Points on a hilly landscape, in no order, each with its height.
A climber steps from a point to the highest of its 2 nearest points, and stops where none of them is higher. Distance is the straight distance between rows; heights are no part of it.
z910: [ -4  -7  35   5  37  -4  -9  16  63  34   8  11  37   0   0  20  26 -18
  10 -39]  (h 532)
z585: [ 32  17  -1   0 -29 -17  -3  17 -53  23  13  10 -16   6  20 -20 -10   4
 -21  53]  (h 244)
z341: [-15 -18 -24  -2 -11  12  12 -47   4 -20 -59  -1  11 -11 -33  24 -13  -3
  -8  -1]  (h 555)
z52: [ -5 -12  63   3  49 -28 -40 -18  46  44   6   3  41   4  13  16   5 -26
  -2 -21]  (h 584)
z976: [ 42  13  -2   5 -42   7  21 -28 -36  16  18 -24  22  50  14  10 -11 -27
  -4  46]  (h 270)
z977: [  1  -7  -5 -21  27 -18   3  25 -42  14  -2   2 -12 -35  -7  24   4 -28
   6  10]  (h 204)
z19: [-32   6 -18 -36  -3  -4  16  -6  14 -19 -20 -30 -21 -34 -25  56 -18  35
  14 -35]  (h 330)
z930: [-27 -11 -44  40 -16  -7 -28 -27  -7 -26 -24  -1   9 -27  -2   1  19   6
 -28 -14]  (h 332)
z11: [-18  13   8 -21 -21 -61 -27  -3  -6  18  11  15 -12  -1   7   2 -12  34
 -35   7]  (h 363)
z681: [-28  18   4 -14  28 -64 -16 -58 -60  -2  35   2 -18 -50 -20  21  11  15
 -18 -15]  (h 202)
z692: [  6  -6  -3  33   8   5 -38   2  24 -12 -22   3  23 -32  15  -6  44 -54
 -27 -38]  (h 342)
z159: [ 29  10  10  14 -27  -3 -17  37 -15  15 -10   0 -18  31  35 -31 -33  11
 -20  51]  (h 284)
z550: [ 22   2   6 -34 -44  14   6   7 -21 -30  -7 -28 -22  41  12   8 -43  14
  19  30]  (h 133)
z486: [  8  21  18 -28 -23 -40  -6  24  -3  19  27  -5 -19  25  25  16 -30  34
  -5  22]  (h 423)
z501: [ -9 -11  16   7  12 -15 -63  13   4 -21 -28 -22  -5 -16  26  22  -6 -16
  -6 -28]  (h 450)
z809: [ 12  -6 -22 -31 -18  18  28  -4  16 -77 -41  17 -38  -6 -19 -62 -34  -1
   0 -21]  (h 501)
z92: [-18  -4   2 -30 -77  17 -34 -70 -25  -5  12 -12  -2  14 -28   4 -12  44
 -17  14]  (h 221)
z864: [  3  -2  -3  -3  71  42  38  43  39  13 -42   0  -6 -35 -36  15  16 -31
  25 -39]  (h 426)
z218: [ 42  25   2 -18  -9 -12  21  25 -68  32  28  -1 -20 -11  11  -5   4 -26
  -5  53]  (h 217)
z767: [  3  -9  65  26  48   1 -63 -20  42  44  13   3  55 -44  17 -29  50 -31
  -6 -45]  (h 261)
z702: [ 27  12  13 -28  37 -28  21  24 -62  37  33  -5 -13 -14  -3  20   0 -36
   8  38]  (h 199)
z401: [-14  -5   4   5  43   0  15   1  55  17   9  -9  43  14 -13  42  29 -32
  17 -48]  (h 495)
z132: [ 53  68   3  52 -12   5  20  21 -20  33  53 -32  10  47  48  14 -17   4
   5  23]  (h 304)
z518: [ -5  23 -15  47 -20  -9  -3  23  -2  20  46  -1 -10  34  36  -2 -19  60
   0  27]  (h 382)
z961: [ 10   7 -18 -20 -77  37  22 -31 -30 -16  11  10 -13  23 -23 -48  -2  29
 -14  39]  (h 225)
z225: [ 30  15  15  17 -23 -21   7 -35 -13  41  19  -8  37  50  23  13 -15 -17
 -24  50]  (h 241)
z682: [-13   1  -6  37  -5 -33 -34   3  -6 -13  51 -14   8  16  38  11  16  -1
  -2 -12]  (h 280)
z119: [-33   6  -4   9  23 -46  -7 -24  12  12  -5   7   6 -26 -15  43   0  19
 -12 -25]  (h 266)
z297: [ -7 -15 -20  32  14  20   5 -24  34 -24 -75  -4  10 -30 -17  17  -4 -18
 -18 -20]  (h 451)
z284: [  8 -10  25  18 -11  -9 -15 -12  32  37  -6   8  41  53  37   1 -20 -12
 -18  40]  (h 218)
z853: [ 19  11  46  -6  24 -52 -25  -5 -25   5  45 -19   2  23  35  20  -4 -28
   0   0]  (h 660)
z666: [ 13  38  -4  32  15 -29  42 -17 -27  46  75  -8  16  36   8  25   4   8
   8  25]  (h 331)
z975: [ 14 -26  58  12  28  53 -41  11  68  28 -44   0  44 -31  -8 -34  22  -7
  18 -42]  (h 283)
z197: [-21   6 -25  16  31 -13  24 -33   6  -3  24 -23  37   1 -24  54  37 -29
  14 -48]  (h 447)
z521: [ 12  -3 -11  35  46   8  33  37 -30  44  38  13   3   4   6   5  15 -18
  24  39]  (h 390)
z299: [ 27  11  13 -38 -48  16  23 -12 -32  15  -9 -18 -15  35  -8  10 -46  24
   2  55]  (h 160)
z936: [ 12 -14  56  32  34  33 -55  -8  66  36 -30 -12  51 -48  -2 -13  42 -23
  -4 -50]  (h 272)
z243: [  5  16 -11 -19 -64  17 -11  21 -21 -38  14 -36 -37  36  22 -23 -27  36
   4   9]  (h 107)
z91: [ 17 -21 -22   1 -23  17  29 -15   4 -42 -45  38   2  14 -12 -61  -3 -27
 -18  24]  (h 496)
z918: [-32   6  23  10  55 -68   2 -31   4  33  34  17  15   0  -8  36  -3  17
  -7  -6]  (h 287)
z971: [-12  11  -5  16  27 -43  22 -21 -12  41  48   3  18  19  -7  34   1  20
  14  17]  (h 308)
z178: [-11  -3   5  36  23 -32 -27  -8  10   2  23   6  25 -14  22   8  33 -28
 -15 -28]  (h 309)
z768: [ -5 -27  11  44  37  37 -13  52   7  13  -9   4 -18  18  29 -11 -26  23
  42  30]  (h 490)
z130: [-26  -5 -29  17 -27 -17 -27 -51 -37 -11  16  -2   8 -11  -9  11   8  21
 -19  11]  (h 285)
z884: [ 22  15  57   1  25 -44 -46  35  -7  12  51 -11 -16  12  54  -3  -3 -14
  -4  -4]  (h 556)
z999: [-15  10 -15  -5 -54 -38 -23   5   8   9   1  22  -1  11   7 -37   6  29
 -54   8]  (h 316)
z196: [ 18   4 -15   6 -18  16  21  57  10 -16  23  26  -7   3  24 -42  38 -21
  -3  -1]  (h 286)
z25: [  5 -12   5 -16  18  17   7  60  21 -22 -38  20 -33 -12   9 -21 -16   2
  17  -3]  (h 360)
z940: [  5  11   7 -38 -57  -1  -1 -41 -34  27   8  -4  -7  19 -21  15 -29  41
 -12  43]  (h 187)
z408: [ -4  -1  23 -22   8 -45 -37 -15  -6 -17  11 -26   3   6  16  43  -7 -22
   2 -21]  (h 536)
z642: [-19  -2 -17 -42 -56  43 -15 -26 -37 -47   4 -27 -38  -5 -21 -11 -10  36
  13  -9]  (h 67)
z93: [ -2  -8   3  -2 -26  -3 -22  16  10 -12 -39  12  -7  21  24 -21 -26  13
 -13  26]  (h 339)
z798: [ -4 -10 -19   2  68  12  40  30  -9  44  11   8  20  12 -31  26  23 -34
  27  11]  (h 421)
z563: [ 13 -26   4  -5 -22   9 -12  13   5 -21 -58  29  -8  12  12 -49 -21 -20
 -28  33]  (h 399)
z49: [-11   2 -26 -20 -56  13 -31  12 -22 -57  -6 -27 -35  17  14 -34  -7  22
  -8 -16]  (h 87)
z324: [  6 -21 -19   4   3  26  44 -21  35 -40 -59  35   9   4 -23 -37 -10 -25
  -7  -3]  (h 419)
z579: [  3   3 -14  -3 -28   7   5  31  38 -40 -13  15  -4   1  14 -29  23 -17
 -12 -34]  (h 328)
z544: [ -2  -9 -23 -47 -17  36  68 -34   8 -49 -14  22 -33   2 -50 -46 -43  39
  25   6]  (h 25)
z844: [ -8 -34  24  40  59  33 -33  30  12  36 -23  15  10  -5  10  -1  -3   3
  36  17]  (h 543)
z738: [ -8  -8 -44 -16   7  29  51 -17 -27  -2  23 -22  22  27 -35  38  24 -21
  30   4]  (h 354)
z648: [-13  -6 -24 -18  -9  18  29  19  -4 -32 -11  11 -43  -4  -8 -21 -31  49
  19  22]  (h 353)
z272: [ 31  48   1  37 -34  -9   4  15  -2  20  47 -20   1  52  48   2 -20  30
  -8  27]  (h 337)
z461: [ -7  -1  -9 -62 -43  59  33 -40 -20 -40 -12  15 -48 -21 -54 -51 -33  40
  15  10]  (h 36)
z604: [ 20   6  55  26   7  -5 -37  15  39  35  54  -7  42  33  57 -20  22 -26
  -1  -3]  (h 449)
z737: [-41  -8 -26  -4 -52  10 -31 -71 -21  -9   6 -12   0 -12 -32  18  -2  53
 -12  -6]  (h 251)
z633: [-11   1 -18 -66 -43  59  23 -28 -27 -47  -4 -12 -36 -37 -48  -7   1  17
  13 -22]  (h 51)
z512: [  6 -13   4  26   3  22 -21 -10  49 -21 -62 -14  19 -26   3   4  17 -49
 -28 -42]  (h 385)
z782: [ 15  -4  31  18  21   1   6  25  36  45  31  17  39  25  20  -5  29 -25
   6   5]  (h 489)
z743: [-22  12  16  -9  27 -60 -20 -45 -60 -11  57 -24 -21 -12   4  32 -11  21
   5  -8]  (h 223)
z366: [  4   5 -27 -38 -10  -7  23  24 -33 -11  -5  15 -21 -53 -24  -5  29 -21
 -10  -3]  (h 226)
z728: [ -3   1 -20   3  40  37  57  16  57 -29 -48   0 -11 -25 -31  11   3 -16
  17 -55]  (h 397)
z237: [-17  -4 -39  10   1  -4  32 -12 -12 -11  31  -2  16  -1 -14  31  31  -3
  18 -15]  (h 400)
z826: [  1 -29  37  17  68  19 -31  21  15  41 -40  13  16 -29  -8  10   9 -27
  16  -3]  (h 590)
z545: [ 22  12  44 -14   5 -25 -25  50  20  31  18   0 -13  20  35   5 -19   7
   4  14]  (h 485)
z24: [-17  -2 -11  35  14   3   8  51  19  10  15  20 -18  13  25  -2 -18  42
  24  21]  (h 437)
z596: [-11 -13 -34 -20 -28  26  29 -43 -24 -23 -29  -1   7 -13 -38   6   8  -1
   3   3]  (h 452)
z804: [-19   5 -17  27   2 -29 -52 -17  -9 -25 -23 -22 -12 -49   2  18  14 -15
 -37 -40]  (h 384)
z227: [ 13 -27  78  -5  63  -2 -53   6  22  54 -14   4  31 -11   3   5   3 -25
  23  -4]  (h 653)
z691: [-23  14  -9  20   9 -51 -36 -36 -50 -32  63 -24  -8   1  22  16  12  10
  -8 -18]  (h 248)
z170: [ -1  -7  -7 -44  -1  17  30  23  15 -54 -46  14 -51 -11 -10 -36 -47  17
  13  -7]  (h 420)
z340: [ 23   2 -17 -18 -14  12  43 -17 -38   7  34 -24  24  39 -14  29  13 -32
  21  24]  (h 317)
z503: [  8   6 -25  -2 -23 -14   2  25 -26  -9  20  26  -5 -25   6 -26  44 -24
 -22   7]  (h 254)
z281: [ 24  30 -16  27  18  -3  53  16 -51  54  58  -3   4  20  -1  11   3  -1
  11  46]  (h 358)
z715: [ -2   8 -18 -14 -81  -5  -5 -23 -11  -6   0  14   4  23 -12 -44   3  35
 -43  23]  (h 271)
z8: [-11  -5 -48   1 -33  21  31 -16 -14 -33  10  10   7  -9 -20  -6  32   5
   6  -4]  (h 376)
z136: [-23 -25  42  32  48 -30 -64 -30  31  32 -16   3  32  -5  26  22  -7  -8
 -10 -12]  (h 526)
z653: [ -4 -15 -29 -14  19  28  79 -16  24 -22 -49  24   6   5 -46 -15 -12 -11
  16  -5]  (h 372)
z869: [  9 -20  25   1  14  32 -28  53  39 -29 -38  16 -23  -8  24 -49  -6 -10
  15 -25]  (h 327)
z360: [  8   1 -25 -20 -39  17  10   8  25 -68 -39  -1 -17 -14  -7 -31  11 -26
 -19 -42]  (h 386)
z64: [-34  -3 -24   8  14 -16   3  15   2   2 -22  17 -16 -34 -10  12  -8  33
  -1   1]  (h 277)
z833: [ -1  -7 -20 -13  60  22  48  29  20  25 -20   1  14 -10 -44  27  29 -45
  17 -26]  (h 448)
z819: [-38   1 -37  -5 -14   6  21   6 -14  -5 -10  25 -35 -19 -21 -10 -22  76
  10  18]  (h 312)
z140: [ 15 -24  44  -1  22  44 -28  48  57   7 -27  13  10  -8  13 -30  12  -6
  31 -25]  (h 303)
z916: [-17  14 -19 -13  22  13  38  15  40 -23 -41 -33 -27 -38 -28  50  -3   3
   8 -54]  (h 364)

Where does a climber stop that starts at each point below?
z743 -> z341
z702 -> z91
z977 -> z809
z119 -> z833
z936 -> z809
z132 -> z227
z299 -> z853
z461 -> z853
z961 -> z853
z681 -> z341

Call two points neighbours if one is among the 2 nearest of the other. Go from one point of each pair to the other, from neighbour to neighbour, staying as high as possible. Name the lowest point that can't be avoided.
z227 / z91 -> z132
z341 / z237 -> z8
z341 / z809 -> z64
z853 / z227 -> z604
z833 / z91 -> z653
